Each row is a point on a landscape with many valleys, with its height.
From any point a ball rolls to the lowest of the 2 points nearest to it. It stops when none of these is lower. Distance is the straight distance between rows; heights are no part of it.
j_867: [ -3 -13   1  -2   0  -5   0  17 -27 -10   3   0  11   4 -13   0 -28   2
  -2  24 -22 -23   0  -8 -23  10  -2   5 -10 -26 -13]  h=25.2
j_591: [-22  20  -7  -7  -7 -30  -2   2 -12 -16  -7 -15  -1  -3 -21  -7 -18   1
  -1  -7   2  -6  -3  10   4  12   8  -7   9  -5   3]  h=63.5
j_576: [ -5  31   2 -16 -10 -20 -11  -2 -15 -12 -13 -12  -7  -2 -26   1 -12   7
  -5  -3  -6   3   1  16 -16  -3  16  -4  15 -10 -11]  h=62.3
j_32: [-18  -4   4  24  22  -3  -2   5  -2  -7  -6  14  12  -9  -1  -4  -6  -4
 -11  -1   4 -16  -7  11  17  15   0   4  -6  -1  -2]  h=22.3
j_905: [ -5   6   1  -9  -5 -24  13   9   2 -18   2 -10   7   3 -23 -14 -16   9
  24  -7  11  -5 -22  13   4  -3   0 -16  14  -6  29]  h=66.4
j_819: [ 13   0   5   4   4 -14  18 -13  26   3  -6  -8  -9  -3  10  -9   8   4
  25 -24  11   2 -23   9  14 -24  11  -9  10  17  15]  h=26.2
j_929: [  7  -9  -8   1  -9   5 -10  25  -9  19  18   6  16   3  -9  15   9 -14
 -22  -3  -1  28   8   5  -7 -18 -10  -7  15 -16   9]  h=44.5
j_955: [ -9  -6   5   9   9 -20   2  -6  11  10   1  -8  -4 -21   8  -4  10   4
   1 -24   5   5 -24  15  21  -2   4  -2  -2  23   6]  h=15.0
j_987: [ 10  21 -12  -7   0 -18   3  -4  15  -6  -3  -1 -19   9  -5   5   8   3
  10 -18   9  12  -1  15  -4 -23  14   0  14   2  -4]  h=31.1
j_810: [  1  22  13 -25   3 -13  -7 -11   7 -16 -20 -25 -16  12  -7  -4 -10  12
  23   2  14  -4  -6  17   1  -9  20  -1   0   9   5]  h=40.0
j_332: [ -3  12 -22  -7  -3   2  10 -23  -3 -13  -3   1 -16   9 -13  -6   3   2
   5   8  -3 -17   0  -4 -19   8   3   6   4  -5 -25]  h=60.1
j_106: [  0 -22  24  14  22   7  12 -10   7   4 -13  22  22  -8  11 -17  -1   6
   4   7  -3 -19  -8   3   2  21  -7  -4 -17   6 -14]  h=44.8
j_726: [  5  17  21 -18  -8   3 -14 -15 -16 -17 -14 -13  -2   6  -2   4  -4  -1
   7   0 -13  -5  13   5 -10  -5  -2   2   3   3 -20]  h=37.6
j_687: [ -8  12 -32   4 -14 -17   8  15  -4  -8   5  -3  -1 -11 -18   1   5  -1
   1   6  -5  -2  -5  -1 -13  -3  24  -2   5 -27   6]  h=38.0
j_577: [  6  -9   1   6   0  14 -10   4  12  18  15   1  13   6   6  11   7 -10
 -10 -18  12  13  10  -1  10 -21  -9   4  10   9  19]  h=10.1
j_852: [ 11  19 -15   4  -9   6  22  -4  -8   2  12  -5 -14  22 -12  -6   3   6
   5  -8 -12   2 -17 -14  -6  -8   6 -21   5 -10  -3]  h=32.4
j_904: [  6  -2 -15   0 -17   4  17  19  -2  11  21  -2  -6  10 -10   4   1  -7
  14  -7 -19   9  -6 -28 -13 -24   8 -20  -3 -14  14]  h=26.0
j_272: [ -2 -11  25  12   9   9   3 -11  -4  -1 -15  -4  20   3  17   0  -4  -6
  14 -13  -9 -13 -12   4  13  -9  -8  -1   2   6   1]  h=11.7
j_414: [ 10   7  21  -4  -4   4 -14   2 -25   7  -8   0   7   8  19   0   2  -8
 -16 -11  -4   8   8   7  13 -11 -21 -15  21  -4   8]  h=37.8
j_679: [ -4   2 -16   1  -2  -6  16 -11  10   5  12 -19 -11   9 -16  -8 -12  18
 -16  -2  10   9 -19  -4  16  26  14 -17  -2   8  -1]  h=11.1
j_3: [ 14   2   6  -4   2   6  -3  -4  -2   8   1   3  -4  11  15   7  10  -1
 -12 -14  -1  13   1  13  10  -5  -9  -8  14   3  -6]  h=33.3
j_40: [ 10 -17  -5  25  11  20  -1   3   5  11  18  13  11   8   7  12   4 -14
 -12  -4   1  12   3  -8  10  -9 -12  -8   7  -3  17]  h=3.5
j_761: [ -9  10   2   3  -2 -14  -1  13  -3   9  13  -9 -11  -9  -3  -2   9   4
  -4 -25  -1  16 -20   7  17 -16  -1  -1   8  13  19]  h=18.8
j_901: [  4  -2   3   7  -7  22  -2   1  -2   1   8 -10  17   1  11  -2  -1  -1
   3   2   1  -7   9 -19   4 -23  -4  19   9  -3  24]  h=29.7
j_497: [  9  23  11  -4 -18   3  -5  14 -20  16   4 -13   2  -5   9 -13   9   2
 -16 -17   5   7   3 -14  16 -24  -8   5  16   4  17]  h=35.8
j_711: [ 12  11  -9   1 -12  26  -8 -11   8   8   9  -3   4  10   6   1   7  -4
   2  -1   8   5  18 -24  -8 -24   4   7   4  -2   9]  h=26.5
j_249: [ -1 -13  15   3  24  16  -1  -4   6  -7  -9  18  12  15  -1   7  -3  -5
   2   3  -3   3   0  18  -7   3 -17   1   0  -2 -14]  h=29.6
j_603: [-14 -16   2   4   7  -4  12  16  -5  -3   5  14  13   2  -8  -8 -23  11
   3   8 -11 -19  -8  -6 -12  17  -5   6 -17 -10 -10]  h=19.4
j_420: [ -5   5   8  -2   0   6 -32   0  -3  -6 -10  14   8 -13  -2  14   2 -16
  -7   9   1  10  36   0 -14  -4  -7   8   4  -1  -1]  h=51.2
j_998: [  2   0 -29   4 -10 -13  19   6   4  -3  15  10 -14   7  -8   3  -1  -6
  26  -7 -16 -11 -10 -24 -19  -7   8 -14  -5 -12   9]  h=21.9
j_875: [ -4 -19  11   7  -8   9  -9   0   2  14   7   7  10 -13  28   0  10 -12
  -1  -9   3   1  17 -18  17   1 -24  -2 -11  17  15]  h=19.6
j_669: [ -1  14   3  -2 -17   5 -12 -16  -7  -9  -8  -7  -8  -9  23   0   6  -9
  12   0  -5 -12  20 -19   3  -6   3   8  -7   6  -7]  h=51.9
j_304: [ 14  10  -2  -5   9 -23   6   0  10   5  -8  -4 -19   9   7  -1   6  13
   4 -24  14   2 -17  18  17 -29  18   0  18   5   9]  h=28.8
j_795: [  0   8   2   3   5   2  -1 -15   2 -14 -15 -12  -1   1  10   1   2  -3
   7   0   3 -15  -4  13   9  -2   9  11   4   1  -8]  h=28.1
j_382: [-22  11 -12   8   0 -13  -9   9 -11 -12   1   7  -6 -21  -3  -2  -7  -2
 -10   7  -5 -17  10  -3   7  19   6  11  -8  -4  -3]  h=71.1
j_375: [-13  -6   7   3   4  -9  16 -14  20 -11  -8   4   3  -5   2  -8  -1   5
  31 -15  -1 -10  -6   2  -2   1  -2   3 -12  11 -10]  h=20.7
j_525: [ -2  -5 -24   8  -3   2  12   4   0  -2   9  14   4  11  -9   8   1  -8
  14   1 -15  -7  -2 -16 -24 -10   3   5  -1 -19  -8]  h=17.9
j_553: [-19 -11 -10  -2   3  -8  11  -7   9   7   3  -2  -2   2 -10 -10 -22  11
 -21   4   4  -3 -10 -14  13  42   3 -12 -16  11 -11]  h=6.9
j_988: [-13   4   3  17  20  -7  -2 -13   6  -9 -21  -7   6   3   1   0 -10  -8
   1  -3  11 -20 -15  18  19  10  14   1  -4   3  -3]  h=25.5
j_919: [  3  -3  20  -2   4   3 -24   6 -18  -5  -7 -12   7 -14  18   1  13  -3
 -13  13  11   1   6  10  15  -4 -11  20  10   5  25]  h=26.9
j_936: [ -1  -1 -13   7 -10   6   0  24 -25   3   7  -6  14  -3  -7   2  -5  -6
  -8  14 -17   0  -7  -9 -11 -21  11  -6   8 -36   8]  h=12.9
j_522: [  1  -2  -2   4  -3 -12  23   3  21 -10   8   0   0 -12  -4 -12   3   5
  30 -16   2   0 -15  -3   6 -18   0  -3  10   7  28]  h=23.3
j_660: [ -8   5   9 -17   3   4   6  -9  -4 -15  -7 -22   7  18 -20  -6 -24  18
   3   9  -1  -5 -10  12  -8  10   2   3   1  -4  -7]  h=70.2
j_885: [  6 -10  20 -19  -4  -9  -1 -12   5  16 -30  -9  -7 -14  21  -1   0  -2
   1  12  12  -9 -17  36  19  21   8   0  -7  18 -17]  h=35.7
j_753: [ 13  16  -8 -10  -4   4  -6  -8  -7 -13  -8  -3  -3  -7  -7   2   6   5
 -14  14   1   0  12  15 -16  -1  10  17  23 -16 -16]  h=6.4
j_548: [ -5   2  -8   9   8  14   9 -30  -2   0  -7  -4 -12  15  11  -8  -5  -3
   5   7  -2 -25 -16 -15   8  17   3 -13 -17   5 -11]  h=36.5
j_278: [  2  20   2 -13 -10 -16  -5  26  -4  13   9  -9  -9  -3 -12   0  11   8
   0 -18   4  25  -8   1   0 -32   3   6  11   4  23]  h=22.2
j_523: [ 24 -28   6  12  18   5  12 -15  20   8 -11  10   3  -8  21   2  23  -2
  -9   8  11   4  -4  22  11  17  -4   0   5   6  -2]  h=19.5
j_401: [  2  -5   1   9  19  12  -6  -4   3  -8 -13  16  -9  -2  12   3  13 -15
 -10  18   2  -2  16   9   8  21  -8  -4  -4  -2   0]  h=18.1
j_817: [  5 -14  16   5   0   9  10  -3 -10 -14  -1  -5  19 -11  15 -11  -2  16
  -3   8  -7 -18  -2   1   7  11 -12  17   6  -3   2]  h=38.7
j_405: [ 12 -23   1   9  -9   9  11  15  -7  10  38   1  -4  -6  -5  18   6   5
  -9  -9  -9  24  -3  -8   1   9  -3 -10   0   4  -5]  h=27.9
j_745: [ 11   5 -14   3   6  -1  13 -11  20  -3  12   0 -18  19 -14  11  10   2
  13 -17   3  17 -10   8  -8 -12   8  -6   6   7 -10]  h=33.1
j_412: [-12  -9  11 -12  10   7   2  -2  17  -6  -6   0   0 -14   3  -1   3  11
   7   6   4   2   4  16   1  14  -5  17 -15  15 -13]  h=39.8
j_146: [ 11  30   7 -17 -10   6   3 -12 -14  -6  -8 -13  -9  13  -1 -10   2  11
   4  -3  -6  -1   1  -1  -7  -8   2  -3   9  -3 -17]  h=35.3
j_647: [ 17 -21  21  -8   7  -2 -11  -4  11  23   5   0 -11  -4  17  20  17   2
  -7 -16  11  22  -5  18  17  -4   0  -7   0  28  -2]  h=50.2
j_449: [ 22  -3   3  -6 -12   5 -16 -14   8  13 -18   0  -3   9  27  11  22 -28
  -3   4  23   5  26   9   8  -4  -4  -5   4   6   1]  h=45.6
j_310: [ 32  18   3 -11  -3 -15   1  10   6  21   3  -9 -25   4   9   1  16  14
  -9 -25  19  19   4  -3  17 -28  12   5   5  18  -3]  h=38.3
j_205: [  5   8  -6 -16   8   0 -12  -3   1  -7 -11   3 -15 -16   0   5   9  -2
 -20  10   7   5  17  29   2  12   3  13  14  -2 -11]  h=1.5
j_534: [ -6  18 -11 -10 -11  -9   0 -10 -13 -15  -9   3  -4   3 -28   4  -6  -6
   4   2 -13  -5   4   1 -33   0   8  -3   8 -16 -24]  h=61.2
j_271: [  4  -2   7  -4  -5  -1 -27  -9   4   3 -17   8   9  -4  12  11  11 -28
  -6  -1  19   3  44   7  -6  -3 -12   1   8   2   4]  h=48.6
j_798: [  4  14  21 -28   0 -11 -15  -3  -6   0 -21 -16 -16   7  12   5   0  10
   7  -6   7  -2  -4  22   8 -17  15   6   3  11  -6]  h=37.7
j_424: [-21  -1   0  -8 -16  -9  -8  24 -15  -3  12  -1   8 -16  -6   2  -7   3
  12   2 -18   3   7 -14 -14 -11  -5  13  -9  -5   7]  h=8.0
j_786: [  2   3 -15  13   4  13  19 -19   3   2  10  -3 -11  18  -1  -5  -3   7
   3  -4  -8 -10 -21 -13   4   5   4 -16  -4  -1  -3]  h=34.5
j_26: [  6  -7  22   6   1  17  -9 -13 -12  -1 -14   2  16  12  23   3   0 -19
   9  -1  -6  -9  10  -7   8  -6 -18  -8   0   1   2]  h=3.4
j_793: [ 11  -7  14   0  -1  17 -16 -14  -9   2 -12   5  10  19  16   2   3 -22
  -2  10   3   5  33 -10  -8  -3 -24 -16   7  -8  13]  h=15.1
j_385: [-16 -18  11   1   9   1  12   1   6   9   9   7  15  -4 -10  -6 -13  16
   2  -8 -12   8 -19   6  -2  13 -12 -12 -15   8  -9]  h=48.5
j_413: [ 18   7  25 -17  -5  -1 -22  -2 -15   6 -27 -11  -8   4  27  11   8  -7
  -2  11  10  -6   1  21  17  -8   8   6   7   6   3]  h=34.3
j_35: [-16  -8  10  14  17 -13  -9   5   2   6  -3  11   4 -20   7   2   9  -6
 -10 -17   4   3 -11  18  21   8  -9   1  -5  16  -1]  h=18.4
j_448: [ 23  -2   5 -14 -12   1 -21  -4  13  28   2  -6  -7   5  21  11  17 -13
 -12 -12  35  11  25   9  11 -17   3   1   2  19   7]  h=42.9
j_289: [ 13  13  18  -6 -19   2 -18  10 -28  11  -1  -6  19   1   6  -6  -1  -7
 -18 -12   5   5  19  -6   1 -22 -17  -3  24  -7  14]  h=39.7
j_963: [  3 -29   1   8   4   6  11  17   4  11  27   5  10 -16  -4   5  10  15
 -14   1  -4  21 -12   7   3   9 -13   5   0   3   6]  h=31.4
j_903: [ 17   1   2 -16  -6  -1  -7  -9   3  -8 -17  -5  -9 -15  23   0  17  -6
  -8  10  14  -3  20  22   6   3   2  22  14   3 -12]  h=6.7
j_747: [ 12  25 -24   8 -15  -6   7   3   3  -4   4  -3  -6  -1 -12  -2  11   1
   5  -3   0   8   0 -11 -10 -23  20   1  16 -18   8]  h=36.1
j_34: [-17  -8 -10  24  23  -9  12  -5  22   2   6  11   2   4 -18  -2 -13   3
  -4  -8   9  -5 -17  -2  10  22  13 -12 -16   8  -5]  h=9.0
j_978: [-29   8 -15  -1  -1 -28   4   3  -1 -11  -4   5  -5   2 -20  -7 -25  -4
   2  -6  -2 -15   0 -10   1  24   6 -11 -11  -2  -7]  h=64.9
j_680: [-18  -1 -25  -8  -6 -29  10  12   7  -6   4   4  -5  11 -23  -4 -26  -3
  14   5   3 -10 -10 -20  -7  21   8 -24 -14  -9  12]  h=66.3
j_744: [ 25  10  -9  -5 -20  24  -4 -10  -3  14   8   6   7  15  -1  -1  11  -3
 -13   3   6  11  22 -20 -20 -14  -8  -4  13 -10  -4]  h=23.7
j_143: [-15  -6  -5   8  16   0   7 -21   7  -1 -18   4  -2  19  -2 -13 -22  -3
   2   9   8 -33 -12 -23   3  31   7  -5 -22  10 -14]  h=38.6
j_562: [  1  -3  -4   3 -14  -8  19  21  15   6  21  -4   1  -6 -12  -3   9  -4
  14 -22   1  15 -10 -10   4 -31   0   1  13   7  34]  h=19.7
j_803: [  5  -4   8  -5  -8  -1  -5  -8   8  12 -13  -8 -18 -21  27   3  15 -11
  -1   8   8   5  -6  19  25  17   5  -4 -15  21 -11]  h=33.4
j_66: [-16 -16 -10  14  13 -16  14  22  19   8  16  20  -2  -5  -9  -7 -18  12
  17  -3  -5 -13 -17 -19 -10  13  10  -1 -29   7   9]  h=9.5
j_67: [-17   3 -26  -1   7 -22  -2  20   7   3   5  14 -15   9 -18   4 -24  -4
  13  11  -6 -15  -4 -22 -24  16  16  -9 -28  -8   1]  h=67.9
j_511: [  7 -23  28   2   5   6   6  -6   1 -17 -16   7  19  -8  15  -8   4   2
   9   9  -3 -20   9   7   0  15 -15  15  -6   4 -14]  h=41.9
j_178: [-20  14 -20   4  -8 -18 -11  12  -7  -8   2  16  -7 -19 -10   8  -7  -8
   3   4 -15  -9  14 -14 -17   3  10   5 -10 -11  -8]  h=70.1
j_640: [  7   1  -1   2  -9   7 -15 -22  -6  -7 -16  12  -3  -2  20   5  13 -26
   4   9   1 -16  34 -17  -9   5  -9   5  -1   0 -15]  h=49.9
j_90: [  3  -5   1   7 -13   7   3  20   4  23  28  -8   3  -2  -6   4   7  -6
  -9 -24   7  20  -3 -15   8 -27  -4   5  10  12  27]  h=15.3
j_111: [ 16  -4  -9   7  -8  20 -12  -2 -18   4   2  14   7   5   7   3  -3  -9
 -13  29  -9   2  21 -25 -25  -5 -11  -7  12 -27  11]  h=14.2
j_736: [  2 -19  -2   8  16   4  14 -15  10   7   7   8  -5   1 -10  -1  -7   7
 -20   1   3   0 -10   3   8  41  -2 -18 -11  11 -22]  h=11.4
j_823: [ 25  28   0   0 -13   2 -16  -7 -10   4 -14  -8   0  -5  17  -3  14  -4
 -17  -3  14  -1  20  -6   5 -20  10   8  22  -6   1]  h=32.3
j_227: [-12  -8  -5  10   4   2  -4  20  -1  -5   4  21  21   5 -13  13  -6 -13
   9   1 -11   0  11  -7 -22 -15  -3  13  -4 -17  -8]  h=13.3
j_156: [ -3  26  -2 -12  -9  -9  -3   9   7  -6   6  -9 -16  -6 -11  -7   5  10
  22  -6   3  17   0  -4  -1 -20   7  -4   2   6  21]  h=25.4
j_96: [ -6  21  -9 -13 -21 -10   5   4  -6 -11   8  -8 -13  -9  -5 -11  -2  14
  18   2 -10   0   3 -16  -8  -5   6  -3  -4  -3   8]  h=25.6
j_504: [  6  -1 -17  -2   4  17   8 -16 -14  -4   3  13  -9  17  -3  -1   3  -1
  -9  19 -11 -14  -1  -7 -17  15 -13  -5   6 -13 -20]  h=58.7
j_740: [-14  -9 -23  -3  10   1  16 -12  14   0   2  -1  -6  29 -28  -5 -21   6
   0  11   7  -5 -16 -15 -12  25   6  -8 -12   1 -11]  h=72.4
j_465: [-15  -3  -3  -8  10  -6  14 -16  19 -11 -12 -13  10  25 -24 -10 -26  10
  11   4  13   0 -19   0  -3  16   5  -9  -1   2   3]  h=71.4
j_109: [ -5   2  14   3   5  -3  -6   3   3 -22  -1 -20  10  -6  -5   0  -3   9
  21   2   1  -6  -1   5   1 -18   7  27   4   4  20]  h=47.8
j_21: [  2  10   3  -7   4  17 -25  -5   1   5  -2   9   3   6  -2  16   3  -8
  -8   7  -1  23  18   4 -12 -14  -5  -4   7  -3   1]  h=53.1
j_879: [-26 -13   3  14  10 -10   7  24   4   1  10  15  11 -15  -7  -8 -10  10
   9  -2  -7  -9 -13  -7  -1   5  -3  13 -20   3   8]  h=14.3
j_195: [ 17  10  -2   2 -16   7 -15 -27   0   3 -19  -2  -1   8  22   6  18 -32
   5  -1  18 -10  22  -4  -1 -13   2   4   8   3 -14]  h=47.7
j_958: [ -6  -3 -16 -15 -11   7  15   6 -11   6  13  -8  -3  16 -17  -1 -13  11
 -12  13 -13   3 -13  -2 -13  18   2 -16  -8 -19 -16]  h=54.7
j_488: [ -6  -2   5   7   8   9   7   0  -5  -1   3 -14  11  -5   4 -10  -4  19
  -5   2  -2  -3 -23   8  13   1   0   8   5  -1  15]  h=35.6
j_179: [-12  -7  -2  12  19 -20   6 -13  22   7  -1  -7  -1  -8 -10  -4  -6   8
  -2 -16  12   4 -22  15  18  15  13 -11  -7  19   0]  h=12.1
j_639: [ 25  19  12   5 -11   2 -29 -13 -20  -7 -19  -4   9  -4   2   6   4  -8
 -20   3   5  -2  25  -2 -11 -16   6   2  28 -11   1]  h=29.4
j_308: [  0  -4   2 -11   1  13  18  -3   2  -4   4  -6  10  20 -11  -3  -8  16
  13   0 -11   5 -17  10 -15  -8  -6   3   6 -10  -8]  h=69.1
j_322: [-19 -12 -10 -16  -7  -2   2  27 -16   8  13  -4   2  -4 -11   2 -16   6
  -7  19 -17   2  -8  -5 -13  11   1 -10 -20 -20  -9]  h=52.7
j_483: [ 11 -15 -14  10   0  11  13  -8  20   1  21   9  -3  13  -8  17  13  -3
   8 -13   0  14   1  -4 -12  -7  -2   6   2   6 -15]  h=34.6
j_346: [ -9 -11  10   8  30   7   3  -7  17  -5 -16  22   5   9 -10  -2  -4  -8
  -3   1  10 -10  -5  20   0  20  -2  -1 -15   8 -25]  h=25.9
j_845: [ 20   3  16   3   0  15 -23 -14 -20 -10 -20  -1   5   6   7   3   3 -14
 -12  24  -1   4  31  -5 -14  -2 -10  -9  19 -14  11]  h=23.8
j_807: [ 21  16  -2 -23  -9   0   0  -9   7   2  -5  -6 -20  -2  15  -4  17   8
  -8  -5   9  12  12  13   1  -6   4  10   8  10 -22]  h=11.3
j_222: [ 18   7   1 -17  -3  10   9 -14  14   7   4 -17 -27   4   8  -2  12  16
  -5  -2   8  14  -7  14   8   8   9  -3  -6  19 -20]  h=14.1
j_865: [-19   6 -10  -5 -10 -16   6   1   4 -11   7  -2 -15 -16   7 -11 -10  13
  21  -1  -6 -15   2 -17   2  11   3   4 -19   8   8]  h=22.5
j_75: [ 14  -1 -12   4  10  19  -8 -12   2  -5  -3  15 -20   1   5   7  18 -13
 -16  27  -1   9  26  -4  -8  18  -7  -6   2  -8   1]  h=22.1
j_826: [-10  -7  21 -14   1 -10   1 -11   6  -4 -21 -12   4 -20  11  -7  -1   6
   7   1   7 -11  -7  24  12  18   1  11 -11  19 -18]  h=37.9
j_481: [  7  13   7  -4  -2   2  -3  -6  11 -11  -8 -19   0   4   7  -2   4   2
  24  -5   9  -1   4  -2   2 -31  12  18   9   5  16]  h=49.5
j_668: [-15  -2  -1  12  16 -11   3 -10   2 -22 -14   1   6  20 -20 -12 -29  -2
   5  10   8 -37  -1 -16  -4  23  14   8 -13   1  -9]  h=41.0
j_53: [ 11 -14  23  -8  -6   9 -19   0   0   3 -17 -10  14  -5  26   5  13 -14
   3  16  19   0  23   7   9  -2 -11  16   2   9  19]  h=22.6
j_293: [ 12  16  10 -11 -14  21   8  -4 -10   7   6  -7  -3  16   9  -9   2  10
  -1  -7 -14  10  -1 -14   1 -11 -13 -11   3  -1  -7]  h=33.0
j_76: [ -6   5   5 -14  -2  -5  14   7   5 -14   3 -10   5  14 -22  -6 -14  12
  30  -4  -5   6 -16   8 -13 -13   0 -10   6  -7  14]  h=67.8
j_549: [ -1 -21  24   5  23   8   8 -15   9  17  -5   7  22 -11   6  -9   1  12
   0  -1  -7   3 -17  13   7  15  -9 -14 -13  12  -8]  h=46.6
j_468: [ -3  -2  -7   1   3  13   1   0 -21   4   9  10  -4  14  -3   1 -16  -1
 -11  16 -21  -1  -5  -7  -8  11 -14 -20  -5 -19 -11]  h=56.7
j_55: [-10  -5  -6   4  16  -1  15 -23  21  -9 -14   2  -2  11  -8  -7  -4   0
  14  -2  11 -16 -11   7  -4  14   6   4 -12  10 -21]  h=23.2
j_564: [ -6  -5 -10   0 -10   1  -6  30 -13  12  22  -3   7 -13  -7   8  13  -2
 -18   4  -5  21  -6   1  -2 -11  -4   8   5 -11  15]  h=42.0
j_238: [-24  -3 -23   0  -1 -23  -4  35  -2   5  13  11 -10 -13 -15   6 -10  -3
   3   5 -12  -7  -1 -13 -15  11  14  -1 -27 -11   2]  h=69.0
j_314: [  1  14  -1 -15  -6  13 -14   8   4   4   6  -5   2  -1  -7   9   6  10
  -1   7   0  24  11   1 -14 -20   4  13   6  -1   5]  h=54.6
j_910: [ -7  -6  -4   2 -11 -12  14  -6  16  -6   4   8   2  -9   9  -2   7  -1
  20 -26  -4  -1   8  -6   0  -9  -8  10  -2  11 -11]  h=18.0
j_841: [  6 -12  -9   9  -6  12  15  12 -16  -1  10   3  17   3   5  -2  -3   2
 -11   8 -15  -6  -7  -4  -3  -4  -9   3  14 -27   3]  h=19.1
j_348: [-17  -2  -1  -3  -1  -2  -5  12  -6   3  10   7  -8 -15  15  -3 -13  11
   7   5 -17 -14   3 -21  -1  14  -8   9 -24   8   2]  h=18.9
j_441: [-8  8 -7  4  4  4 -3 -4  3 -2  4  1 -5 -1  3  6  3  0 -3 -7 -5  6 -1  7
  6  1  1 -1 -1  2 -5]  h=30.6
j_319: [ 32  11   9  -9  -5   2 -10  11   3  36  10 -10  -9   9   9   5  14   2
 -20 -24  29  16  15  -7  17 -27   2   1   6  18  12]  h=40.3
j_605: [-18   9   3  10  17   0 -16   7  -6 -14  -7  18   7   0 -17  10 -11 -14
   0   3  -8  -3  10   7 -10   0   0   6  -5  -8 -12]  h=7.6
j_965: [-12  12 -14 -15   4 -15  -1  -7  10  -2  -7 -14 -18  -4 -10  -5  -9   4
 -19  -3  14   2  -4  22  15  20  14   2   3   8 -12]  h=72.7
j_155: [  9 -22   4   3  12  15   4  -6  19   3   8  16   6   6   2  13  11  -1
   0  -3   1  17   6   8  -5   3 -15   2  -3   9 -10]  h=32.9
j_574: [ 11  11  -2  -3 -18   8  18  13 -13  10  10  -4   5  19  -7  -6  -1  -2
   4 -13 -17  11  -9 -15  -9 -26  -4 -16  10 -18  -2]  h=29.5
j_274: [ 13 -10 -16   2  -9  12  15   7  -5   4  21   7  -2   3   1   5  10   6
 -15   5 -11  11  -1  -2  -5   9  -5  -4   5 -13  -8]  h=23.9
j_949: [  3  11  10   1  -9  14   1   2 -13   2   4 -17   1  -6  18 -13   5  11
  -3  -1  -2  -2  -6 -11  18 -14  -2   9   7   4  18]  h=32.8
j_47: [ 18 -26   4  18  21  13  15 -19  11   6   1  14  -4   0  10  -1  13   1
 -12  11   1   0  -6   6   7  31  -8 -18  -7   6  -9]  h=15.5
j_700: [ 14   6 -13   3 -12  20  -5   7 -18   7   4   4  11   6  -8   6   3  -3
 -17  20 -10  12   2 -11 -24 -15   5  -8  15 -33  -1]  h=7.4
j_27: [-13  -1  -3   8  25   8 -11  12   3  -6  -2  28  -6  -3 -15   5  -3 -12
 -16  15   0   1  13  13   0  22  -3  -1 -10  -5 -10]  h=13.0
j_913: [ -5  -4   6  15  13 -10  -2   6  -5 -28  -3  10   9   7 -21  -2 -18  -1
  10  10  -8 -35   8  -8 -18   8  10  22 -13  -6 -13]  h=43.6
j_636: [ 11   3  -4   1   1   9  -2  -5 -18 -18  -6   4   3  -5   0  -2   3   1
 -18  25  -7  -9  16   7  -7  15  -6   6  18 -21  -2]  h=12.0
j_614: [ -2  -4   7  -1  -4   0  -6  10 -30 -14   3   2  10  -9  -1  -1 -14   3
 -11  21 -19 -13  12  -3  -7  13 -11   6   1 -18  -4]  h=19.0
j_887: [-11 -11 -22  18  13 -19  21  -2  28  -6   7  14  -5   1 -13 -10 -12   8
  17  -2   8 -17 -14 -15  -4  18  13  -3 -18   4   4]  h=5.4
j_864: [ 15 -21  20   2   9   2   5 -19  14  21  -4   2   4  -8  18   6  14   0
   3 -15  -2  11 -15  16  14   5  -2 -15  -6  22 -14]  h=48.4
j_593: [ -9  -9  16  -1   3  11 -13   9 -16   2   4   0   4 -14  15  -5   5   3
 -11  13  -4  11   4   1  11   7 -26   2  -2   3  18]  h=20.1
j_99: [ 20  22   7 -10   1  -9  -8   5 -10  17  -9  -4 -19   6  17   2  13   8
 -19 -18   7   7  -5  11  22 -16   8  -4  12   7  -5]  h=36.2
j_288: [  9 -12  14  -7   1   9 -11  -3  11   6  -8  -3  18   3  18   8   9  -4
   2  -7  16   3  13  12   5 -16  -9  19   9   8  10]  h=16.3
j_248: [-11  -5  11   9  11  -2   1   7   6 -25  -2   1  16   0 -15   2 -11   5
  22   2  -6 -13   4   2 -10  -7   4  24  -6  -2   0]  h=45.8
j_653: [-22  -6  18  10  10   1 -12  21 -17  -8   6  -3  17  -2 -16   2 -19  -2
  10   3 -13   3 -10   2  -2 -17  -9  10  -5  -6  15]  h=9.1
j_329: [-20  -8   9  -5  -9   3  -4  12 -13   4  15  -2   3 -21   9  -6   0  11
   2  -1 -12   5  -6 -13   5   1 -17  12 -12   9  14]  h=13.9
j_228: [-23 -14   4  -2  -1  -7   2  33  -7  -4  10   2  12  -4 -16   1 -17  -2
  25   5 -18  -1  -9 -14 -16 -19  -3   5 -15 -12  16]  h=0.9
j_979: [ 11  21 -14  -3  -3  -3  16 -12  10  -1   8 -19 -26   7  -4 -11   3  18
  -6  -4  11   7 -13   4  12   7  16 -10   0   7  -6]  h=13.8
j_533: [-18  -5  -8  -1  -8 -14  17  19  -5  -1  12 -13   8 -14 -14 -11  -3  18
  -3   1  -1   2 -24   8   4   7   2   9   2  -8  15]  h=38.1
j_552: [ 19   3 -15   4 -11  16 -14 -14  -3   4   1  16  -2   1   8   4  14 -12
 -18  16   6   7  34 -19 -19   2  -8  -7  13 -12   4]  h=19.9
j_469: [-19 -20  -4  -2   1  -6  10  23   1  11  24   5  -1  -2 -16   4 -15  12
   0   0 -15  11 -16  -6  -6  16  -3 -14 -26   2  -8]  h=50.5
j_836: [-10  -1 -21   2  -6  -4  10  24   1   3  20  -9   0 -10 -15   4   8   9
  -1   6  -5  11 -12   1  -3  -5  12   6  -4 -12  15]  h=39.9
j_42: [  1 -19  21   9   4   7 -14   0   3  16 -10   2   3 -17  29   3  21 -14
  -2   9   8  10   1   3  23  11 -15  -4 -12  20  17]  h=25.3
j_406: [ 14  -9  21 -10  -8   0 -15   0  -3  20 -23  -5  -8  -8  34   8  19 -12
  -3  12  13   7  -5  22  26   4  -2  -2   0  16  10]  h=30.1
j_880: [ 16  27 -21   6 -12  -1  -3 -16   4  -6  -5  -3 -12  -3   5  -3  16  -6
  -3  -4   9   2  11  -6  -7 -19  17  10  17  -6 -11]  h=34.4
j_275: [-22   9  -9  -7   7  -4  -8  -5   2  -6 -10  -4 -11 -11  -9  -7 -12  -6
 -19   8   9  -9   7   8  17  33   7   2 -10   8 -12]  h=72.0
j_23: [  2 -11  -6  33  24  15   0  -3   5   4  11  18  -2   8   3  14   1 -11
  -9  -3  -5   2  -8  -3  12   8  -3 -15  -9   3  -1]  h=9.7
j_578: [-17  11  -8  -2  -6 -33   1  18  -8 -22   2  -9   4 -11 -28  -5 -10   0
  17   0   4  -7  -7  10  -3  -1   9  -1   6 -11  22]  h=64.8
j_861: [-11 -14   4  13  -7  -1   5  -2   9   8   7  11  12 -11  20  -1   3  -9
  11 -26  -7  -8   6 -22   9  -9 -14   4  -8  14   3]  h=14.4

Call two points neighbours if one is among the 2 nearest of the other. Go from one point of each pair to the other, from neighbour to neighbour, staying as low as possible. Name the highest point that can't be avoided.
j_26 / j_329 | j_795
j_406 / j_228 | j_483
j_228 / j_887 | j_96
j_887 / j_553 | j_867
j_205 / j_553 | j_222
j_605 / j_700 | j_75
